Points on a hilly landscape, in no order, each with its height.
From any point a ball takes the steepest step (drop divided by distance) to one of its 2 nearest points. It stops when none of these is lower. Distance is the straight distance between rows; heights are no part of it.
z_208: [125 151 148  46 118 124 132 115 104  99 106  84 121 166 148 131 119 104
 104 128 182 163 125 169  98 120 198 101  89 113 140]  (h 6.27)
z_931: [124 101 152 189  70 127 150 105 150 132 103 169 134 101  56 151 141 158
 147 135  71  82 100 154 118  88 129 116  98 105 158]  (h 0.98)
z_167: [105 167  81 109 151 130  54 157 137 112 120 112 114 156 124 123  91 114
  93 106 119 124 146 140 145 140  88 146 102 166 103]  (h 3.67)
z_866: [ 79 129  80  80 156  82 106 138 133 108 141 198 136 190  95 139 145  88
  87 131 110 145 111 116  77 153  66 133 103 140 136]  (h 4.80)
z_409: [103 116  88 211 168 108  55 160 111 104 104 130 116 166 107 111 165 108
 108 149 123 108 139  93 133 168 108 152 102 136 115]  (h 3.29)
z_717: [111  94 102 121 124 106 143  78  91 126 160 145 128 163 115 113 172 167
 133 161 104 125  89  75  47 126 151 126 143 128 130]  (h 4.98)
z_930: [178 118 116  82 115 142 139  80  89 137 130  90 147 135 165  68 113 123
  83 137 149 110 131 138 112 142 163 115 113 156 148]  (h 5.07)
z_456: [ 88 162 120  75 169 138 106 131 117 105 140 121  90 194 136 156 147  90
 108 125 120 151  99  83  75 137  97 153 163 158 122]  (h 3.84)
z_382: [ 97 130 120  70 128 134 145  94 131 121 114 148 166 136 150 121 143  99
 137 121 141 130  98 153  72 121  99 124 146 168 171]  (h 5.01)
z_155: [151 125 137  79 102 148 187  85 122 174 104 137 137 103 163  94 103 109
 173 117 164 148 162 149 134 102 150 130 136 141  84]  (h 7.62)
z_104: [ 98 116  97 177 168  62 126 142 114  92 171 190 145 156  62 107 150 156
  83 146 147 126 124  76 133 172 121 136 142 109 105]  (h 5.92)
z_112: [ 90 120 118 171 113 136  82 139 141  92 115 133 120 163  91 130  92 185
  60 129  73 128 163 125  84 136 104 126 141 160 138]  (h 5.30)
z_683: [100 109  52 116 136 112 108  94 113 119 122 178 120 158 111 107 173  99
 120 116  90 145 129 111  98 144  99 138 114 133 106]  (h 4.47)
z_522: [147  86 132 116 123 102 175 109 141 137 136 160 145 100 125 148 105 163
 139  90  46 109  88 144  56 110 103 101 144 157 160]  (h 2.58)
z_120: [185 131  76 140 162  89 147 151  97 109 171 148 159  85 127  87 149 102
 108 144 138 122 136  90 152 208 150 136 148  87  95]  (h 7.05)
z_566: [148 120  91 127 112 149 170 108 123 116 144 133  98  90 129  60 132 138
 153 179  90 148 174 100 147 123 131 151 161 128 104]  (h 4.65)
z_733: [116 131 163  83 103 152 174  77 103 146 126 134 140 150 170 118 150 126
 116 108 167 108 107 133  47 113 143 123 153 181 146]  (h 5.39)
z_211: [107 109 120  79  95 135 149 130 163 132 129 145 130 104 117 152  96 137
 176 142  54 164 127 140 140  76  65 112 150  79 150]  (h 6.46)
z_105: [145 135 135 152 134 130 152  82  80 148 146 131  79 168 176 116 148 157
 133 135 108 155 118  56  53 112 170 136 120 164  76]  (h 6.17)
z_608: [129 123 204 197 141 142 166 150 129 141 110 129 149  95 129 108 147 130
 172 126 170  83 138 158 154 124 163 148 109 129 154]  (h 6.18)
z_25: [143 121 103 189  95 147  48 105 109 145  89 128  98 118 129 148 130  92
 114  95  98 116 127 136 135 119 136 131 104 135  82]  (h 2.40)
z_940: [ 95  94 148 174  78 143 168 130 130 137 101 178 130 124 158  87 139 124
 145 135 129 132 160 114 164 168  58 114 158 112  96]  (h 5.40)
z_178: [121 152 143 144 184 131 132 145 135 100 118 133 135  80 102 113 160 110
 146 126 145 130 166 172 121 118 199 155  92 142 162]  (h 3.07)
z_875: [130 120 101 147 167  75 187 169 144  84 190 188 136 107  62 120 142 157
 137 121 116 101  90  77 166 146  81 144 204 139 115]  (h 5.56)
z_352: [147 154 119  76 173 126 132 140 142 137 136 136 106 121 145 121  73 120
 142  96  72 153 170 126 135 110 124 146 140 131  98]  (h 3.53)
z_934: [107 115 161 154 113 144 159  97 132 164 116 163  85 122 142 132 153 139
 172 144 123 124 141 118  94  93 145 155 136 135 101]  (h 5.70)
z_792: [142 108  93 176 112 133  80 100 124 108 114 120 151 117  93 100 169 141
 117 152 118 115 151 156 122 133 163 104  50 110 177]  (h 2.57)
z_509: [109 191 142  62 158 115 127 167 162 128 139  80 162 157 142 171  80 142
  82  74 177 127  98 151 166 129 118 118 177 178 111]  (h 2.96)
z_603: [164 164 144  76  96 137 125  88 127 155 125  96  95 120 121 166  87 127
 141 133 133 145 142 150  96  56 213 145  79 118 126]  (h 3.48)
z_64: [130 151  68 132 134 125  52 110 114  96 121 120 113 175 113  99 119 107
  45 129  96 179 158 107 130 173 151 125  88 142 118]  (h 5.60)
z_321: [168  89 142 171 114 138 190 109 120 173 134 167 124  80 158 144 143 110
 158  82 100 114 102  91 139 145 110 123 178 122  86]  (h 5.12)
z_543: [138 145 100 104  93 132  83 100 135 164  95 113 116 109 120 135  82 150
 163 139 127 140 164 178 129  54 174 134  54 130 100]  (h 3.85)
z_90: [110 104 128  94 112 134 122 125 149 166 102 112 152 124 168 137 113  94
 170 115 164 120 118 145 163 100  70 111 141 103 107]  (h 2.91)
z_827: [127 127 162  74 127 117 122 146 140 166 126  92 154 142 168 144  57 176
 134 108 140 115 129 170  97  91 122 106 118 112 127]  (h 7.22)
z_447: [135 141 122 132 111 136  80 139 154 146 107  72 171  98 122 164 117 166
 153 109 156  89  97 198 162  95 115  99  97 141 162]  (h 6.12)
z_587: [106 118  60 143 178  84 129 102 121  99 133 170 137 128  87 103 184 105
 178 141 114 114 102 111  98 126 126 143 117 127 119]  (h 4.09)
z_478: [110 114 115 122  92 151 165 103 119 124 126 159 123 147 169  66 136 133
 128 161 162 121 149  90 150 162  50 141 171 152 115]  (h 5.18)
z_982: [121 116 126 173 170 110  95 206 166  82 140 140 127 147  88 135 102 178
  71 120  92 105 149 132 116 139  94 131 120 143 157]  (h 5.15)
z_489: [118 137 152 141  96 143  81 152 152 180 112  94 121  99 125 179  98 155
 143 108 142 120 142 167 191  81 147 123 142 100  87]  (h 1.51)
z_298: [ 80  97 148 137  85 136 146 122 157 140 120 166 111 104 104 141 141 115
 192 143  89 137 134 146 170  83  81 132 143  63 137]  (h 6.56)
z_326: [163 107  78 152 147 116 119 101 109 130 114 151 121 116 135  83 116 126
 120 117  68 126 160 119 104 152 167 141  85 139  99]  (h 2.49)
z_923: [143 167 176 104 127 154 128 172 120 146 135  87 112 121 175 154  94  94
 116  98 185 163 128 124 167 138 161 126 211 116  64]  (h 6.39)
z_327: [112  76 141 235 111 100 136 106  90 141 107 164 135 151 131  94 164 140
 107 152 143  98 131 108  92 156 155 118  99 119 114]  (h 3.39)
z_16: [133 146 159  90 135 135 103 120  80 126 106  84  78 191 182 148 119  83
 109  82 147 127  92 121  73 119 153 108 128 129  82]  (h 6.69)
z_597: [ 64 105  89 172  89 123 135  92 133  88 120 177 111 140  61  97 167 133
 155 178  70 130 136 100 158 135  96 144 151 122 123]  (h 2.17)
z_562: [ 89 171 107  24 116 119 157 126 125 141 149 116 178 191 151 116  69 126
  87 107 166 157 135 152 154 137 112 101 162 142 102]  (h 3.77)
z_632: [159 108 149 182 102 148 150  97 142 147 123 143 135  65 115 163 122 132
 132  78  93  94  95 135 158 116 137 116 171 137 117]  (h 4.77)
z_470: [110 158 100  80 176  87 126 137 115  94 146 152 105 199 114 108 146  81
  75 141 135 166 135  96  97 161 134 135  83 129 123]  (h 5.13)
z_193: [128 128  99  79 122 113  90 147 172 135 114 109 175  97 114 156  73 165
 166 102 107 146 107 202 142 101  84  91 103 114 167]  (h 6.24)
z_738: [123  85 138 227  89 122 104 101 109 131  96 151 146 149  85 101 168 144
 127 171 121 100 139 131 111 127 174 126  54 110 159]  (h 2.97)
z_710: [116 151 147 198 123 139 153 145 108 137 129 181 114  92 151 160 150 101
 125 105 134 152 165 101 122 205 144 152 184 138  57]  (h 5.29)
z_718: [109 144 105 106 190 104 151 143 135 131 161 185  91 158 112 160 174  74
 135  99 125 151 102  76 148 153 107 150 178 137  82]  (h 4.61)
z_308: [123 159 140 112 129 137 118  88  98 112 108 110 123 142 130 121 121 137
 107 150 121 150 124 144  31  88 197 136  89 166 158]  (h 2.02)
z_60: [ 71 106 129 182  83 121 150 115 150  91 128 173 146 116  53 122 165 166
 154 164  71 115 115 134 119 112 106 124 140 110 163]  (h 1.65)
z_712: [135 108 100  90 107 158  79 116 139 139 129  87 146 126 132 157 137  93
 138 115 119 109  84 143 148 111  61 113 148 110 160]  (h 3.41)
z_318: [143 124 119 131  76 162 119  97 141 138 137 117 106  87 110 150 117 144
 124 127  78 119 126 131 157 102 118 134 180 128 118]  (h 4.49)
z_359: [117 112 144 208 113  90 122  93  67 148 176 151 126 129 134 134 175 154
 118 171 164 134 104  55 123 164 173 135 160  72  69]  (h 3.40)
z_588: [195 140  90  99 147 148 178 142 113 115 183 132 136 106 127  86 134  91
  76 148 147 128 138  89 169 196 129 149 190 134 118]  (h 7.21)
z_400: [108 166 102  92 150 122 113  99  81  76 148  93  80 196 123 149 181 110
 116 144 100 155  65  81  48 120 163 134 149 158 133]  (h 3.35)
z_914: [163 131 169  79 126 129 174 131 119 166 109 104 128  99 147 129  98 109
 162 119 201 143 148 166 133  83 177 125 113 122 121]  (h 7.48)
z_325: [172 128  86 122 160 123 143 131 167  99 157 123 165  75  83 152 150 123
 126 103  91 109  75 138 152 132 129 117 149 130 185]  (h 3.68)
z_595: [117 129 152 119  98 148 153  89 105 159 124 157  97 145 165 123  80 159
 119 106  92 157 190 126 100 110 160 138 119 133  65]  (h 6.99)
z_734: [134 104 121 144 158 100 135 168 182 107 116 142 183 109 122 132 121 134
 177 105 106  99  80 154 128 134  45 101 105 149 213]  (h 6.76)
z_916: [117 128 106  58 113 123 110 116 161 121 117 151 152 106 105 157  76 132
 130 113  68 163 122 168 116 109  96 117 121  94 159]  (h 6.35)
z_802: [135 153 113  42 129 146  89 111 129 139 137  89 105 140 132 175 118  67
 129  84 103 161  91 141 128  92 142 118 140  97 106]  (h 4.21)
z_957: [153 117 116  91  69 166  95  87 145 150 153 101 118 106 110 160  70 166
 122 108  67 111 117 158 106  71 135 125 116 123 130]  (h 4.24)
z_36: [127 134 154 183 124 135 158 182 186 104 129 125 168  93  86 116 133 134
 188 111 117 104  97 147 242 154  49 117 135 143 182]  (h 7.67)
z_210: [126 105 152 153  84 144 184  66 107 164 141 177  92 162 151 114 168 181
 156 138 107 137 144  78  51  93 149 139 110 160  96]  (h 5.93)
z_696: [ 66 113 162 112 117 125 133 144 171 129 139 144 143 137 109 173 139 131
 114 120 121 132 121 122 157 126  73 125 189 107 156]  (h 4.53)
z_231: [179 150 122 164 116 150  77 111  91 127  92  71  66 136 149 146 139 108
 151 153 146 138 106 113 115  99 187 145  54 133 121]  (h 3.31)
z_479: [153 112 159 141 190 136 128 205 140 123 150  88 130 125 147 132 138 152
 188 129 129  96 139 137 135 129 112 120  94  96 170]  (h 5.10)
z_276: [155 128 149 172  75 152 155 115 101 179 122 159 110 112 190 118  96 148
 119 126 122 148 178 115 117 160 137 140 149 131  56]  (h 6.85)
z_431: [109 135 111 147 195  89 145 151 147  84 125 155 151 109  67 117 188 121
 170 128 128 108 118 146 120 124 159 141 106 136 173]  (h 3.62)
z_237: [ 96 137 109 168  93 149 114  88 101 142  89 131 119 112 169  75  99 143
 132 172 133 171 181 114 153 138 131 139  97 160  90]  (h 2.41)
z_9: [155 121 117 157 117 127 113  85 109 146 115  99  83 141 151 123 139 134
 139 182 109 140 120  83  65  71 159 138  45 121 149]  (h 3.74)
z_582: [135  86 110  97 166  68 157 181 161 109 160 168 156 139 108 114 124 130
 120 140 114 110 104 112 123 143  47 112 121  91 176]  (h 4.45)
z_640: [153 129 133  87 115 127 108  93  93 150 119  65  91 178 187 117 108 115
 133 173 127 164 117  77  77  86 161 121  63 113 126]  (h 4.15)
z_242: [114 159 170  59  81 163 178  98 108 195 140 112 136 174 172 139  91 157
 153 101 175 152 127 135 102  81 151 108 170 160  63]  (h 5.97)
z_694: [ 67 117 187 181 114 148 133 113 149 149  92 143 140 116 120 143 162 111
 162 127 158  94 128 154 165 108 108 131 146 133 147]  (h 6.38)
z_985: [101 118 173 160  98 103 154 177 183 114  99 128 168 113 131 127  68 168
 130 106 139 130 138 159 230 153  49  89 144 110 136]  (h 5.73)
z_711: [115 133 123 131 100 142  80 109 125 144 121 121 118 134 136 145  98 128
  69 105 115 149 171 138 169 149 140 114 136  90  87]  (h 4.70)
z_947: [103 158 138 110 131 142  76 160 160 130 137  92 134 145 125 171 105 141
  62  86 161 124 123 138 185 137  97 125 178 148 106]  (h 2.51)
z_85: [134 124 102  87 133 140 118 147 157  97 171 124 144 103  66 168 153 142
 135 165  80 126  84 125 123 116  88 135 170 117 210]  (h 4.04)
z_975: [116 169 130  77 176 110 135 173 174 112 176 148 118 158  94 166 108 109
  69 106 136 137 100 111 142 123  76 146 137 187 151]  (h 3.88)
z_246: [156 123 178  82 128 113 157 153 159 180 134  87 163 106 156 167  80 157
 187 113 184 138 123 172 122  58 149  95 106  93 155]  (h 7.34)
z_743: [152 108 105 189 127 130  89 128 115 144  86 163 119 113 150 123 108 112
  99  79  75 128 161 143 109 163 148 120 107 138  76]  (h 1.73)
z_638: [103 159 112  57 138 106 140 142 151 128 118 106 196 136 144 121  77 136
 112  99 174 133 129 181 155 120 101 103 143 158 135]  (h 3.43)
z_913: [162 158 141  61 136 157 100 130 129 126 138  81 100 106 114 168 133 129
 160 146 132 162 133 157  84  63 185 129  87  82 177]  (h 3.04)
z_202: [101  92 139 147  89 112 153 150 154 121  99 167 135 124 138 121  78 139
 133 102  97 136 146 131 195 154  31  86 150 100 109]  (h 5.58)
z_961: [132 121  81 163 162  62 154 128 119  72 190 181 131 109  42  88 124 188
 131 142 136  97 109  87 147 164 123 152 162  98  92]  (h 5.76)
z_915: [163 129 131 164  76 157 136 132 125 169  97 122 154  55 159 128  81 128
 144 115 157 108 144 161 203 144 124 118 155 122  84]  (h 7.93)
z_501: [118 125 174 200 139 128  70 155 127 125  97 129 148 119 116 145 146 106
 119 113 157 130 171 168 162 156 181 118  83  91 131]  (h 3.32)
z_529: [146 146 138 204 150 136 101 184 126 116 130 130 131  66 103 139 141 130
 144 126 115 140 181 158 182 173 184 152 101  92 131]  (h 2.88)
z_264: [160 123  90  98 113 150  78 119 130 120 117  86 145 130 126 116 113 154
 129 135 118 108 131 175 100 117 133  99  60 112 180]  (h 2.03)
z_124: [130 111 135  84 124 131 153  93  95 137 159 141 124 185 153 130 140 129
 102 109  93 135 115  87  65 135 120 118 162 115 118]  (h 4.60)
z_54: [166 142 106 116 195 136  83 191 129 111 132  79  95 142 161 102 122 125
 150 132 136 120 159 124 127 139 110 135  66 126 147]  (h 5.33)
z_361: [123 150 102  89 199 108 166 119 155 122 144 173 124 118 118 153 147  85
 160  71  92 145  89 104 122 130  98 150 180 176 118]  (h 5.00)
z_28: [115  87 180  89 148 104 188 128 162 135 114 148 174 112 156 134 112 126
 134  92 163 138 141 162 125 119 115  96 138 110 161]  (h 6.04)
z_97: [104 168 119 138 162 109 144 144 118 113 133 192 107 116 117 153 178  67
 115 101 145 174 148 105 155 193 147 151 173 134  77]  (h 4.97)
z_572: [161 115 116 178 138 150 101 192 148 103 125 117 133 103 115  98 106 161
 146 121 103  85 152 150 196 159  79 118 107 122 153]  (h 5.17)
z_204: [116  90 152 150  79 122 158 127 144 140 105 163 105  97 115 107 121 146
 164 155  83 130 169 138 153 101 124 124  98  70 126]  (h 6.66)
z_141: [117 127 166 135 100 146 139 150 150 138 119 102 157  89 133 116 107 177
 165 138 167  99 146 183 162 105 135 121 124 123 162]  (h 5.98)
z_354: [175 155 155 153  66 170 156  82  82 187 106 149  98 134 177 147 116 121
 126 104 172 130 148 107  94 137 173 154 121 165  49]  (h 6.67)
z_590: [128 167  75 128 172  98 101 127 102  88 104 121  97 167 150  70 132  89
  83 170 145 192 151  91 127 171 159 146  66 157 135]  (h 5.41)
z_414: [122 156 194  65 121 163 165 126 124 150 137  88 110 156 172 130  96 116
 128 111 191 164 133 123 124  98 151 135 196 140  84]  (h 6.19)
z_542: [129 115 114 115  98 147  54  98 111 143 130 103 125 147 111 182 108 146
  95 120  63 125 103 140  48  86 130 120 125 123 146]  (h 3.98)
z_714: [103 150  75 105 136 131 116 145 138 109 123 169 114 140 110  95 115  97
 106 134 122 144 167 125 176 151  81 161 107 161 113]  (h 3.97)
z_721: [130 136 165 145 168 110 120 137 115  96 128 105  76 136 121 157 173 106
 128 128 149 126 107 125  89 118 207 132 108 119 125]  (h 5.89)
z_500: [104  98 118 164 128 121  93 137 136 105  99 132 166 133 107 134 153 114
 138 113 123  77  95 166 108 130  78 113 112 151 183]  (h 6.62)
z_101: [123  93 109 131 119 133 151  95 111 128 166 145 115 131 106 124 203 109
 130 152 141 111  96  64 149 147 114 137 193  98 113]  (h 3.42)
z_34: [151 136 112 148 126 145  86  89 117 125  91 110 129 118 120 121 142 110
 108 116 130 102 110 165  56 101 181 114  75 184 158]  (h 0.99)
z_254: [137 147 108 165  94 165  68  71 104 144 100  98  74 137 125 150 144 106
 109 125 119 146 119 112 107 104 180 136 106 156  97]  (h 2.87)
z_495: [162 109 109 145  57 172 113  75 122 144 114 110 111 115 129 111  70 184
 107 152  72 105 139 139  89  79 133 129  98 154 125]  (h 4.48)
z_157: [169 111 153  85 112 149 142 109 148 162 150 119 151  90 114 193 125 134
 128 114  97 101  69 137  81  84 140 120 145 116 185]  (h 2.50)
z_877: [134 107 112 110 163 136 129 140 119 122 134 118 117 125 136 110 168  80
 135 121 151 109 110 101 143 141 109 130 159 119 136]  (h 3.90)
z_811: [124 113 111 102 120 121  96 106 120 118 139 138 145 162 123 135 130  99
  48 109 135 125 130 112 148 184 110 107 134 107 122]  (h 4.43)
z_39: [110 152 161 159 139 160 148 176 178 116 141 121 149 101 109 110 155 116
 169 136 160 123 131 144 229 143  91 155 155 132 167]  (h 7.59)
z_927: [109 133 134 107  94 116 168 118 147 185  95 121 159  99 155 129  72 162
 171 110 168 132 140 168 160  81 136 117 145 156  70]  (h 7.75)
z_939: [115 130 121 234 151 112 106 161 101 114 162 149 122 102  94 124 159 144
 141 162 107 103 132  85 155 178 140 161 161  92  84]  (h 1.72)
z_744: [ 86  88 122 237 145  99  81 129 113 113 107 143 139 180 109 115 166 138
  82 133 143  97 127  99  90 157 128 116 114 144 124]  (h 3.63)
z_653: [115 159 117 142 100 141 115 105 101 124 111 119 114 106 151 101 132 104
  92 170 153 191 179 118 159 176 172 148 138 133 106]  (h 2.39)
z_606: [117 158 142  84 132 129 123 121 106  71 103 101  79 148 130 143 181  70
 128 148 164 163 119 140 111 123 205 126 104 121 141]  (h 6.08)
z_215: [126 167 139  47  81 124 148 100  94 173 115  76 155 178 166 130  70 156
 127 133 177 132 112 164  75  81 179 106 110 146  86]  (h 5.71)
z_196: [183 103 147 183  93 139 171  93 108 183 119 166 107 104 133 132 153 115
 147 144 129  96 124 101 133 109 144 130 121 113 100]  (h 5.45)
z_890: [145 114 191 115 155 157 123 177 134 129 147  52 111 132 163 126 137 162
 169 159 179 109 141 134 115  89 134 121 114 105 173]  (h 4.87)
z_697: [173 141 204 157 134 141 149 165 122 152 123 106  90 102 121 170 158 129
 174 144 164  98 145 151 136  89 194 157  88 114 143]  (h 6.37)
z_846: [119  87 153 146  88 130 102 122 115 176  94 118 130 137 168 130 132 110
 138 142 169 115 141 134 161 124 102 111 102  74 111]  (h 2.34)
z_416: [171  90 146 160  91 129 197 143 145 113 120 145 131  75 107  82 121 145
 157 151  84 115 142 141 177 133 132 107 126  82 157]  (h 6.77)
z_948: [ 96 127 103 100 123 134  97  94 124 123 136 162 135 153 114 158 109 137
 114 106  54 143 113 150  42 122 105 134 153 164 149]  (h 3.64)
z_825: [143 134 118 100 197 103 189 149 173 107 191 156 138 123  92 143 141 115
 129 113 122 121  91  71 140 133  81 150 210 163 140]  (h 5.34)
z_950: [163 108  98 125  78 159 138  55  92 151 142 103 123 152 166  68  93 156
  88 151  88 120 132 107  86 124 139 124  96 152 127]  (h 4.75)
z_735: [115 128 129 178 105 171  73 166 141 121 134  87 126 121 121 118 139 153
 135 154 149  96 148 139 200 140  98 134 108 111 153]  (h 5.31)
z_766: [100 176 115 108 117 141  65 168 144 145 116  57 149 111 121 188 108 165
 107 105 163 124 118 169 187 106 160 112 149 120  88]  (h 2.04)
z_817: [ 75 126 171 115 133 116  89 153 145 119 120 100 142 159 133 148 132 145
 114 149 173 133 154 154 137 117 111 115 107  96 155]  (h 4.08)
z_519: [165 165 137 115 139 143 132 181 136 160 105  67 154  79 175 142  86  95
 145 101 209 150 126 150 197 148 130 131 190 137  74]  (h 6.54)
z_205: [129 147 106 186 137 130  94 145 108 118 151 131 107 115 124 132 157 105
  94 165 111 137 137  62 158 183 132 172 181 122  91]  (h 2.32)
z_819: [ 91 126 166 157 100 129 162 169 182 145 112 101 184  97 132 133  86 185
 168 126 171 116 134 181 225 106 108  95 153 111 125]  (h 5.83)
z_244: [115 160 145  66 139 138  84 127 116  89 118  90 143 162 120 167 142 103
  85 122 148 144  90 170  64 133 164 110 116 120 181]  (h 6.45)
z_980: [124  69 136 152 116 110 174 126 122 139 160 140 136 123 102 117 185 126
 171 165 133 102  92  92 153 105 111 123 166  59 128]  (h 3.81)
z_316: [148  98 142 147 179 106 156 151 162 130 145 131 123  97 134 136 103 163
 145  87  56 105 130 136  85 111 129 130 137 141 132]  (h 3.22)
z_565: [175 124 138  99 127 136 102 126 137 132 128 119 134  98 117 144 133 164
 143 150 112 125 127 171  66  92 170 111  55  96 202]  (h 2.54)
z_195: [123 126  82  51 127 128  84 140 138 119 135 124 160 156 129 150 106  93
 113 126 137 124  70 136 136 140  32 118 132 141 168]  (h 3.76)
z_66: [135 118 111 104 153 114 140 117 130 112 135 142 124 134 121  94  89 136
 117 115  60 139 170 130  90 117 137 131 110 135 132]  (h 3.08)
z_726: [103 121 135 144  76 141  90  92 117 164  93 107  92 143 156 135 118 129
 141 164 149 154 163 121 148  99 136 142  88  99  88]  (h 1.76)
z_437: [ 80 146  78 104 133 128 133 121 173  96 118 195 125 126  96 125 111 115
 130 117  91 149 150 145 137 128  65 153 131 197 118]  (h 4.26)
z_862: [ 79  97 163 204 117 113 122 136 155 120  90 160 166 131  88 151 151 112
 149  97 112  90  97 160 162 141  93 109 128 122 162]  (h 6.50)
z_723: [186 114 136  89 155 123 136 117 138 133 166 101 129  95 111 178 174 107
 117  97 101  98  67 112 113 110 167 120 145  99 163]  (h 3.12)
z_103: [135  94 150 148 133  89 165  97 111 145 124 147 134 131 124 116 173 121
 162 171 151 116 136 122  94 106 181 128  72  90 147]  (h 5.52)
z_630: [ 84 124  88 111 118 144 150  90 136 115 111 175 138 140 132 122 148 111
 141 105 115 114 103 124  96 123  39 143 161 205 133]  (h 4.62)
z_636: [ 84 119 117 123 177  57 123 139 117 100 180 160 130 199  87 148 152 154
  68 147 132 124 102  85  64 148 122 122 151 131 123]  (h 6.10)
z_434: [ 62 133 154 114 138 129  92 159 165 107 148 119 143 133  87 173 169 144
 118 159 140 134 130 140 151 118  93 130 140  84 199]  (h 4.31)
z_573: [154 131 139 146 177 111 124 212 183 105 146 134 130 112 122 133  75 172
  93  93 104 109 152 139 173 157  76 112 105 132 156]  (h 4.99)
z_702: [111  93 106 156 124  89 166  73 102 127 144 154 115 132 123  87 172 169
 172 198 118 129 117  82  92 103 164 141  99 111 135]  (h 5.26)
z_96: [150 104 151  88 170  98 163 190 162 117 155 140 144 145 144 118  84 139
  94 112 124 117 138 114 128 143  68 126 123 131 156]  (h 4.74)
z_619: [141 126 156  98 152 119 111 154 113 117 122  63  95 166 173 124 135 139
 152 172 151 140 118 122  49  99 148 120  80 107 175]  (h 4.57)
z_644: [116 151 156 111 133 130 137 143 118 115 115  96 137 121 165 106 112 126
  99 145 209 156 174 152 168 168 158 133 143 131 117]  (h 1.64)
z_444: [111  78 106 126 154  87 155 153 129 103 172 147 141 138  83 101 161 157
 173 174 115 101  99  98 129 123  84 131 141  63 150]  (h 4.13)
z_122: [162 145 140  96  72 157 140  54  79 175 107  88 140 164 183 105  86 134
  96 122 170 122 134 138 108 119 174 110  97 163  89]  (h 5.42)
z_319: [148 180 168  78 198 104 146 186 195 118 168 102 138 126 129 171  94 123
 112  83 175 150  96 142 160 131  96 124 160 185 170]  (h 3.44)
z_659: [136 143 125 171 173 129 105 166 114 107 116 100 109 122 160  80 139 139
 146 163 156 128 171 117 138 153 132 152  73 157 143]  (h 5.51)
z_769: [131 174 106 151 177 140  71 181 139 103 124 113  98 130 128 138 130  96
 101 104 152 102 128 133 166 142 102 165 119 199 122]  (h 3.34)
z_600: [ 71 128 100 158 103 143 105  81 138 105  98 137 120 145 117  81 140 136
 119 175 106 154 163 117 133 123 117 144 114 149 130]  (h 2.66)
z_270: [134  92  66  98 111 138 190 112 129 105 142 175 124 120 122  61 140 127
 140 173 106 126 131  84 146 152  67 132 165 139 117]  (h 4.92)
z_778: [183 153 118 135 153 157 160 169 131 113 140 118 162  81 136  82 125 121
 101 137 168  97 138 123 182 188 106 141 157 162 151]  (h 7.36)
z_168: [184 154 144 156 111 136 184  73  67 165 120 166  79 136 154 143 156 123
 137 126 143 147 142  80  73 134 216 149  99 160  69]  (h 6.43)
z_556: [149 152 131 110 136 140 153  95  54 127 124 114  82 193 181  95 139 100
 114  90 118 148 106  95  67 155 170 118 126 174  87]  (h 6.44)
z_24: [147 123 100 103 158 129 155 125 111 123 139 129 108 127 157  70 148  86
 154 155 129 142 159  89 131 141 135 149 127 115 115]  (h 4.33)
z_496: [159 105 133 140  99 123 135 109 147 139 110 151 146  88  80 188 119 155
 159 115  63  93  58 167  71  85 117 115 126 117 190]  (h 1.78)
z_301: [141 175 145 117 157 139 116 154 107 100 106 104 122  83 127 107 125 120
 133 133 174 159 186 168 156 154 209 147  99 146 129]  (h 2.44)
z_462: [ 95 167 126  95 133 128 121  89  86  86 125  88  95 194 150 123 122 130
  97 161 118 188  94  90  42 112 188 130 114 170 161]  (h 2.79)
z_365: [115 155 124  50 115 156 139 101  97 141 142 131 148 194 167 103 109 107
 107  89 125 161 143 125 111 139 112 105 153 131 108]  (h 4.17)
z_853: [140 169 113 187 165 134  73 190 111 101 123 107 118 124 129 133 175  81
 113 152 152 123 129 105 166 195 121 161 130 135 115]  (h 2.86)
z_71: [127 114  95  50 113 137 138 125 134 116 152 139 160 174 131 113 121  91
  69 132 140 127 113 111 135 165  50 115 145 133 155]  (h 4.10)
z_563: [152 118 106 176 138 124 118 100  76 129 168 104 108 126 128 123 170 122
 110 169 149 114  97  63 128 159 162 146 174 104 107]  (h 2.89)
z_549: [144 142 134 152 172 137 151 170 146 102 147 131 154  88 102 112 174 116
 132 125 173  98 116 136 189 170 134 134 149 150 192]  (h 7.49)
z_425: [145 123 148 185 170 115 108 158  94 115 124  84 103 132 147 112 173 143
 134 152 151 108 124 103  95 130 176 139 100 135 134]  (h 5.72)
z_467: [ 99 145 150 118 119 134 103 122 119 144 109 104 121 147 154 126  62 167
 119 104 131 132 157 153  88  91 148 124 119 142  94]  (h 7.12)
z_981: [101 156 121  83 161 131 112 141 142 120 160 150  96 181 121 179 137  68
  91  77 131 161 109  91 143 144  80 138 175 166  96]  (h 4.23)
z_555: [123  89 172  96 119 105 185 100 126 156 102 155 152 121 154 112 146 120
 142 135 167 118 151 155  87 117 142 100  89 103 155]  (h 5.79)
z_175: [156 105 173 193 100 131 167 149 157 120 123 113 169  82 118 121 120 133
 151  96 107  92  83 145 214 159  84  87 150 112 177]  (h 7.76)
z_920: [137 146 125  70 153 149 103 147 143 139 137  90  94 115 128 173  95 110
 151  95 117 163 139 137 169  98 119 136 164  99 101]  (h 3.91)
z_266: [175 105 110 175 100 110 165 139 119 105 154 165 141  68  91  84 144 133
 118 164 103 116 141 110 169 188 166 126 136  84 112]  (h 6.90)
z_739: [156 130 103  98  96 140 147 126 130 174 105  93 186  81 153 115  84 146
 135 115 182 113 128 178 189 123 156 106 134 136  94]  (h 7.84)
z_944: [ 98 104 167 124 162 102 106 138 141 124 100 147 130 142 130 154 142 112
  98  99 136 137 155 156 118 143 148 113  96  91 135]  (h 3.75)
z_937: [126 127 168 230 117 121 140 176 116 138 139 159 125  88 119 131 131 119
 165 156 107 116 161 123 165 168 152 157 138  68 103]  (h 2.35)

Where does a ball stop that starts at each point below?
z_103 | z_489
z_208 | z_743
z_104 | z_34

Call two points neighbours if one is among the 2 nearest of the other. Go from one point of each pair to the other, from neighbour to neighbour, staying as low as possible. Name the highest point that can't be avoided.
z_264, z_939 | z_744
z_743, z_644 | z_316
z_644, z_931 | z_600
z_644, z_726 | z_237
